Each row is a point on a landscape with many peaks, with its height.
From any point a climber takes the steepest step (rise divided by distance) to one of its 2 nearest points. It stops when none of these is higher. Distance is the straight distance between rows; heights are no part of it.
Q327: [ 96 141 121 161 171 106  96 117  99 130 124 107 113  97  79 127 102 162
 172 132 120]  height 392
Q819: [179 104  94 161 145  92 120 159  94  84 134 105 146 131 111 115 146 147
 135 138 164]  height 443
Q523: [137 101 143 166 144 125  94 187 106 133 142 136 185 149 194 140  86  91
  86 129 105]  height 531
Q867: [ 53 112 186 172 133 135 135 142 125 126  72 137 141 139 110 115 132  89
 112 115 114]  height 527
Q995: [108 135 154 126  86  61 126 168 116  95 103 135 125 170  94 135 139  83
 110  81 182]  height 445
Q157: [193  76  86 114 133 168 198 116 121 123 124 146 116 101 124 125 138 133
  94 143 165]  height 190
Q241: [ 91 124 123 180 179 148 101  95 138 127 140  84 116  80  98 128 111 177
 212 155  72]  height 252
Q192: [ 90  77 159 167 122 107 173 141 117  94  87 143 138 130  73 109 140  78
  82 114 147]  height 595
Q812: [113  65 158 166 147 130 137 155 124 112 129 133 187 145 138 124 112  91
  94 131  98]  height 588
Q518: [167  48 118  95  95 135 216 105 151  96 153 126 139 129  93 148 127  83
  63 131 132]  height 103
Q321: [155 130 132 130 143 132  95 137 164 120 166 111 186 163 173 105 161 146
 181 130 102]  height 602
Q822: [105 165 122  49 118 137 145  78 138 161 149 163  79 111 133 139 104 123
  81 134 133]  height 567
Q760: [132 166 106 131 127 130 126 126  86 131  80 157  72 100 114 102 141 148
 109 135 191]  height 556
Q565: [ 96 148  99 117 148 124 145  98 108 165 127 146  51  60  63 155  64 149
 123 125 136]  height 479
Q202: [121 146 136  66 114 131 157  94 152 135 138 162 117 130 139 118 136 109
  76 126 137]  height 596
Q294: [190 103  69 155 161  97 132 131  90  84 136  97 118 102  83 113 144 172
 151 144 180]  height 475
Q24: [166  94 101 116  81  65 127 160  94  97 164  91 127 163  80 178 103 114
 123 103 165]  height 370
Q133: [127 124 120 143 150 115  83 149  84 123 140 126 152 130 154 120 101 133
 107 149 132]  height 605
Q814: [ 96 136 139 133 149 118  90 113 120 143 152 111 141 120 118 139 101 148
 167 130  99]  height 382
Q977: [181  83  97 137  92 117 155 158  93 114 126 113 122 131 105 152 117 117
 110 116 167]  height 525
Q520: [202  86  87 106  72  99 144 149 115  89 183 106 140 164 116 170 108 102
  97 122 145]  height 415
Q124: [154  85 103 173 128 110 140 174  60 123  97 123 125 116  99 146  99 118
 104 122 169]  height 618
Q573: [135 146 142 127 139 151  88 100 168 102 157 104 166 154 178  90 187 161
 168 163  87]  height 586
Q627: [146  77 114  95 115 129 192 117 120 117 135 151 122 115 110 141 107  92
  45 132 153]  height 84
Q422: [ 94 105 116 160 163 118 117 118  62 139 109 134 106  75  93 130  70 139
  99 149 144]  height 642
Q383: [140 131  89 148 166 167 100 112  74 151 123 117 102  69 165 117  98 179
 147 170 133]  height 607
Q849: [191 105 135 149 122 154 145 178 165 127 135 148 184 168 208 126 142  75
 100 121 100]  height 276
Q781: [130 141 108  57 128 130 130 109 128 172 165 147 121 118 141 153  86 132
 110 126 127]  height 538
Q836: [ 62 183 161 126 108 135 109 116 135 150  91 137  88 130 125 129 130 125
 130 120 120]  height 502
Q664: [170  50 108 130 141 173 224  88 149 104 125 138 131  95  99 116 145 124
  94 150 142]  height 214
Q362: [184  71 123  93 122 151 196 105 188 101 172 135 175 147 138 116 164 107
 102 136 109]  height 599
Q755: [119 146 138 166 138 166  75 135 108 131 108  97 137 126 204 114 145 158
 160 165 106]  height 468
Q373: [ 85 127 148 131 143 156 147  90 153 139 121 134 117 108 106 120 132 126
 125 136  95]  height 485
Q712: [103 167 160  89  85  50 110 149 135  86 135 144 136 169 107 117 157  98
 112  90 175]  height 421
Q325: [148 121 125 161 152  87 103 150 115  86 128 102 149 146  88 111 156 152
 174 125 149]  height 419
Q622: [117  68 138 169 182 161 174  86 175 118 141 109 157  90  80 105 138 144
 174 144  81]  height 240
Q344: [117 155 125 158 160  99  83 138  95 111 110 111 116 120 103 106 136 159
 160 134 150]  height 404
Q381: [ 67 181 156 133  99 122  45 123  99 148 135  82 116 138 188 172 117 151
 152 147  90]  height 448
Q503: [168  85 117  67  70 116 196 125 145 120 152 124 126 154 103 164 126  77
  81 104 142]  height 121
Q829: [107 224 137 110 105 140 118  93 187 140 109 135  64 129 109 116 173 163
 184 119 112]  height 547
Q791: [137 126 136 115 135 189 130 107 152 148 132 134 141 125 196 107 142 132
 128 153 102]  height 282
Q792: [165 111  79 134 163 129 112 136  76 146 144 118 124  84 127 129  94 167
 149 142 151]  height 563
Q941: [146 156 125 115 127 116 155 100 199 102 133 123 116 149  69 107 199 152
 190 106 131]  height 522
Q5: [126 115 153 113 135 146 174  98 216 132 140 122 151 154  98 121 176 126
 184 108  86]  height 549
Q155: [116 170 111  78 122 136  72  89 121 145 183 114 117 116 182 143 119 171
 136 166 105]  height 508
Q442: [154 106 132  77 123 145 185 100 176 123 154 153 143 140 128 114 156 109
  95 130 127]  height 630
Q851: [105 172 160 149 120 126  35 160  96 146 124 101 142 161 201 142 121 147
 156 135 110]  height 426
Q200: [123  96 118 135 139 112 111 163  79 146 141 136 155 123 136 150  66 113
  95 127 127]  height 548
Q216: [163 130 154 155 138 110  93 170 156  91 140 125 191 189 167 102 171 124
 145 122 122]  height 628
Q175: [164  79 131 104 127 152 198 109 202 127 155 115 168 147 114 130 164 121
 165 114 100]  height 569
Q17: [ 64 150 158 107 120 110 107  89 139  97 144 143 126 130 126 104 139 109
  85 149 114]  height 589
Q129: [151 121  95 147 131 134 144 147  72 121  83 156 100 101 125 107 124 130
  79 140 186]  height 619
Q771: [128 147 116 125 139 148  63 113 107 129 162  99 145 119 203 120 121 169
 145 176  94]  height 490
Q215: [ 75 133 176 170 126 107 102 163 109 106  73 141 139 153 126 105 143  95
 104 114 145]  height 501
Q289: [120 176 136 129 119 173 102  92 168 134 130 105 124 134 174 111 179 170
 185 151  89]  height 571
Q506: [179 100 111 108 124 179 200 126 142 154 106 153 120 117 154 120 142 110
  91 129 144]  height 166
Q656: [106 119 124 122 124  93 128 151  98 178 127 115 121 126  80 184  66 120
 162  84 132]  height 480
Q850: [ 77 102 161 152 130 132 179 124 133 140  73 149 121 121  76 125 121  84
 105 109 125]  height 559
Q190: [102 169 149  95 109 154 132 128 138 195  95 136  99 132 144 148 110 110
 137  99 122]  height 478
Q184: [ 77 148 170 116 127 163 153 102 183 164 105 129 123 142 126 126 141 107
 152 111  76]  height 503
Q305: [191 106  85 111 111 114 140 155 107 115 157 130 141 134 140 139 117 123
 103 124 155]  height 469
Q148: [202  91  97 113 127 162 150 151 142 156 166 133 168 123 197 141 102 116
 128 127 113]  height 248
Q87: [103 206 135 114 103 176 117  78 184 143 113 119  73 124 152 127 176 167
 181 139  82]  height 558
Q576: [109 172 146 153 116  99 106 166 112 152  63 127  90 144  89 139 136 133
 176  79 168]  height 441
Q367: [113 122 136 164 143  89 146 117 143  55 103 128 127 131  49  84 189 131
 139 134 156]  height 528
Q566: [ 40 171 173 152 100 145  84 114 119 149  98 100 103 126 161 167 125 128
 141 145  77]  height 473
Q667: [ 96 151 128 101 141 143 123  82 156 167 162 124 108 105 116 149  96 148
 162 131  81]  height 371
Q127: [136 193 129  93 114  70  70 141 112 114 141 129 122 156 133 118 145 153
 139 116 165]  height 393
Q845: [104 123 172 171 126 139  92 181 105 131  97 140 163 161 186 122 115  90
  86 127 108]  height 594
Q877: [196  67 103 117  86 123 163 172 120 141 170 110 157 151 149 193  73  80
 104 106 120]  height 34
Q63: [105 154 151 104 129 134 169  85 223 113 134 140 115 139  81 104 186 128
 161 119  96]  height 536
Q210: [117 219 128  71 100 110 109  97 170 135 137 144  81 133 110 120 164 157
 155 111 143]  height 535
Q886: [ 91 129 125 152 156 160 101  70 153 128 166  76 124  88 138 136 126 177
 207 173  48]  height 257
Q474: [123 195 145 127 114  97  40 156 101 128 120 119 125 157 169 125 136 155
 144 128 150]  height 407
Q778: [ 84 162 121 118 124 119 154 114 113 162  91 156  52  87  66 147  89 125
 116 108 150]  height 500
Q82: [147 146  85  86 139 101 123 100 111 123 163 142  98 108  98 128 118 159
 123 134 165]  height 446
Q431: [ 94 180 130 119 116 132 130 105 115 146  86 155  65  99 107 114 131 136
 110 126 156]  height 526
Q743: [160  71 114 107 113 119 165 151 114 129 153 138 157 135 134 166  86  81
  62 120 123]  height 60
Q444: [171 126 129 122 122 167 145 151 153 139 118 154 157 147 205 105 152 109
  97 131 120]  height 301
Q623: [123 135 146 162 132 155 126 157 132 147  74 132 135 146 141 114 150 127
 159 111 130]  height 394
Q859: [146 147 146 130 112 138  96 190 121 174 117 134 154 173 196 146 110 104
 131  97 123]  height 418
Q264: [123 116 114 170 150 110 109 159  53 125  91 136 120 105 114 118 101 134
  98 135 167]  height 717
Q375: [186  79 110  88  91 157 212 123 154 147 123 123 124 135 119 155 134  95
 114 109 141]  height 143
Q30: [108  88 119 140 147 127 142 130  90 156 125 134 134  98  98 146  70 119
 106 126 130]  height 593
Q725: [158 130  84  82 120  59 121 115 103  81 180 127 113 124  79 136 124 148
 108 128 181]  height 425
Q874: [ 86 124 150 128 138  96 129 105 148  84 136 137 144 131  83  98 153 117
 109 133 125]  height 572
Q519: [102 154 154 107 118 118  94 124 126 105 132 148 145 147 167 100 142 115
  74 150 130]  height 613
Q870: [212  94 118 176 120 136 130 200 137 115 137 124 176 164 189 150 130  92
 127 107 125]  height 244
Q399: [168 144 126 150 127 108  73 198 107 138 150 137 171 163 209 150  93 100
 106 115 116]  height 472
Q276: [ 87 154 142 145 122  81 100 165  98 159  98 121 105 136  76 162  99 126
 173  76 150]  height 457
Q220: [125 152 148 103 109 133 128 170 128 198 106 133 132 163 161 164  99  97
 143  80 128]  height 449
Q340: [105 131 124  89 127 111 110 130 106 179 154 133 132 121 125 169  64 122
 131 108 120]  height 510
Q101: [132 118 118 133 149 181 125 102 135 159 137 118 130  93 166 115 123 160
 172 150  99]  height 271
Q892: [183 110 114 160 141 171 129 168 124 138 112 135 156 129 194 106 138 129
 133 137 128]  height 328
Q906: [129  90 133 159 144 101 145 133 134  74 124 127 157 140  90 100 168 122
 112 135 145]  height 550
Q266: [169 116 123 179 133 137 123 188 109 124  91 130 150 151 157 113 146 119
 133 114 150]  height 361
Q6: [121 129 119 121 158 155 112  78 154 124 165 107 130 100 137 111 136 169
 171 163  85]  height 263
Q60: [ 74 162 165 173 116 161  72 128 114 137  88  92 124 137 185 136 148 145
 159 150  92]  height 450
Q897: [164 101  84  99  87  56 130 143  83  71 175 110 119 133  86 155 103 115
  88 128 181]  height 395
Q582: [123  64 141 174 136 122 156 159  98  95  99 144 155 126 112 120 124  89
  62 133 139]  height 647
Q884: [104 135 156 136 112  82 109 167 103 106 106 147 139 153 126 117 124  90
  87 106 160]  height 474
Q490: [ 97 158 157 172 120 146 136 156 120 160  37 137  97 135 110 122 148 120
 159  91 150]  height 417
Q234: [141  56 128 154 168 154 187  89 158  96 130 126 152  98  88 100 152 134
 118 151 113]  height 231
Q615: [167 111 110  92 142 169 150 109 146 143 164 149 151 114 185 117 123 133
 109 150 116]  height 269
Q459: [113 103 133 168 177 139 127 104 159 122 140  99 148 105  86 117 137 158
 201 136  83]  height 246
Q187: [ 85 152 165 126 125 174 180  79 211 135  95 150 103 129 100 106 171 115
 143 122  85]  height 521
Q170: [189  80  67 154 146 112 130 148  77 121 144  85 130  96  96 145  98 162
 172 128 163]  height 518
Q634: [125 178 124  71 103  74 114 121 137 106 147 148 110 144 107 121 147 130
 116 113 171]  height 402
Q273: [135 131  98 133 148 148  98 131  74 137 122 143 117  95 172 113 100 150
  93 159 149]  height 663
Q798: [122 151 133 139 143 105 128 104 169  70 123 128 133 141  77  74 206 151
 158 133 141]  height 513
Q287: [ 79 161 123 107 143 148 132  62 193 147 182 119  64  86  89 157  86 162
 170 138  47]  height 363
Q620: [130 167  89  84 134 123 145  86 123 154 145 154  56  81  84 143 100 160
 126 126 154]  height 462
Q636: [ 72 150 184 133 105 138 104 143 115 127  94 149 137 151 184 110 129  87
  59 139 118]  height 659
Q846: [117 183 126  80 118 130  99  91 147 142 154 134 109 131 141 124 140 158
 143 136 121]  height 523

Where does a climber stop that starts at each point below?
Q503 -> Q791
Q634 -> Q582
Q798 -> Q636
Q287 -> Q273
Q444 -> Q442
Q755 -> Q216
Q82 -> Q264
Q148 -> Q442
Q870 -> Q442
Q373 -> Q442
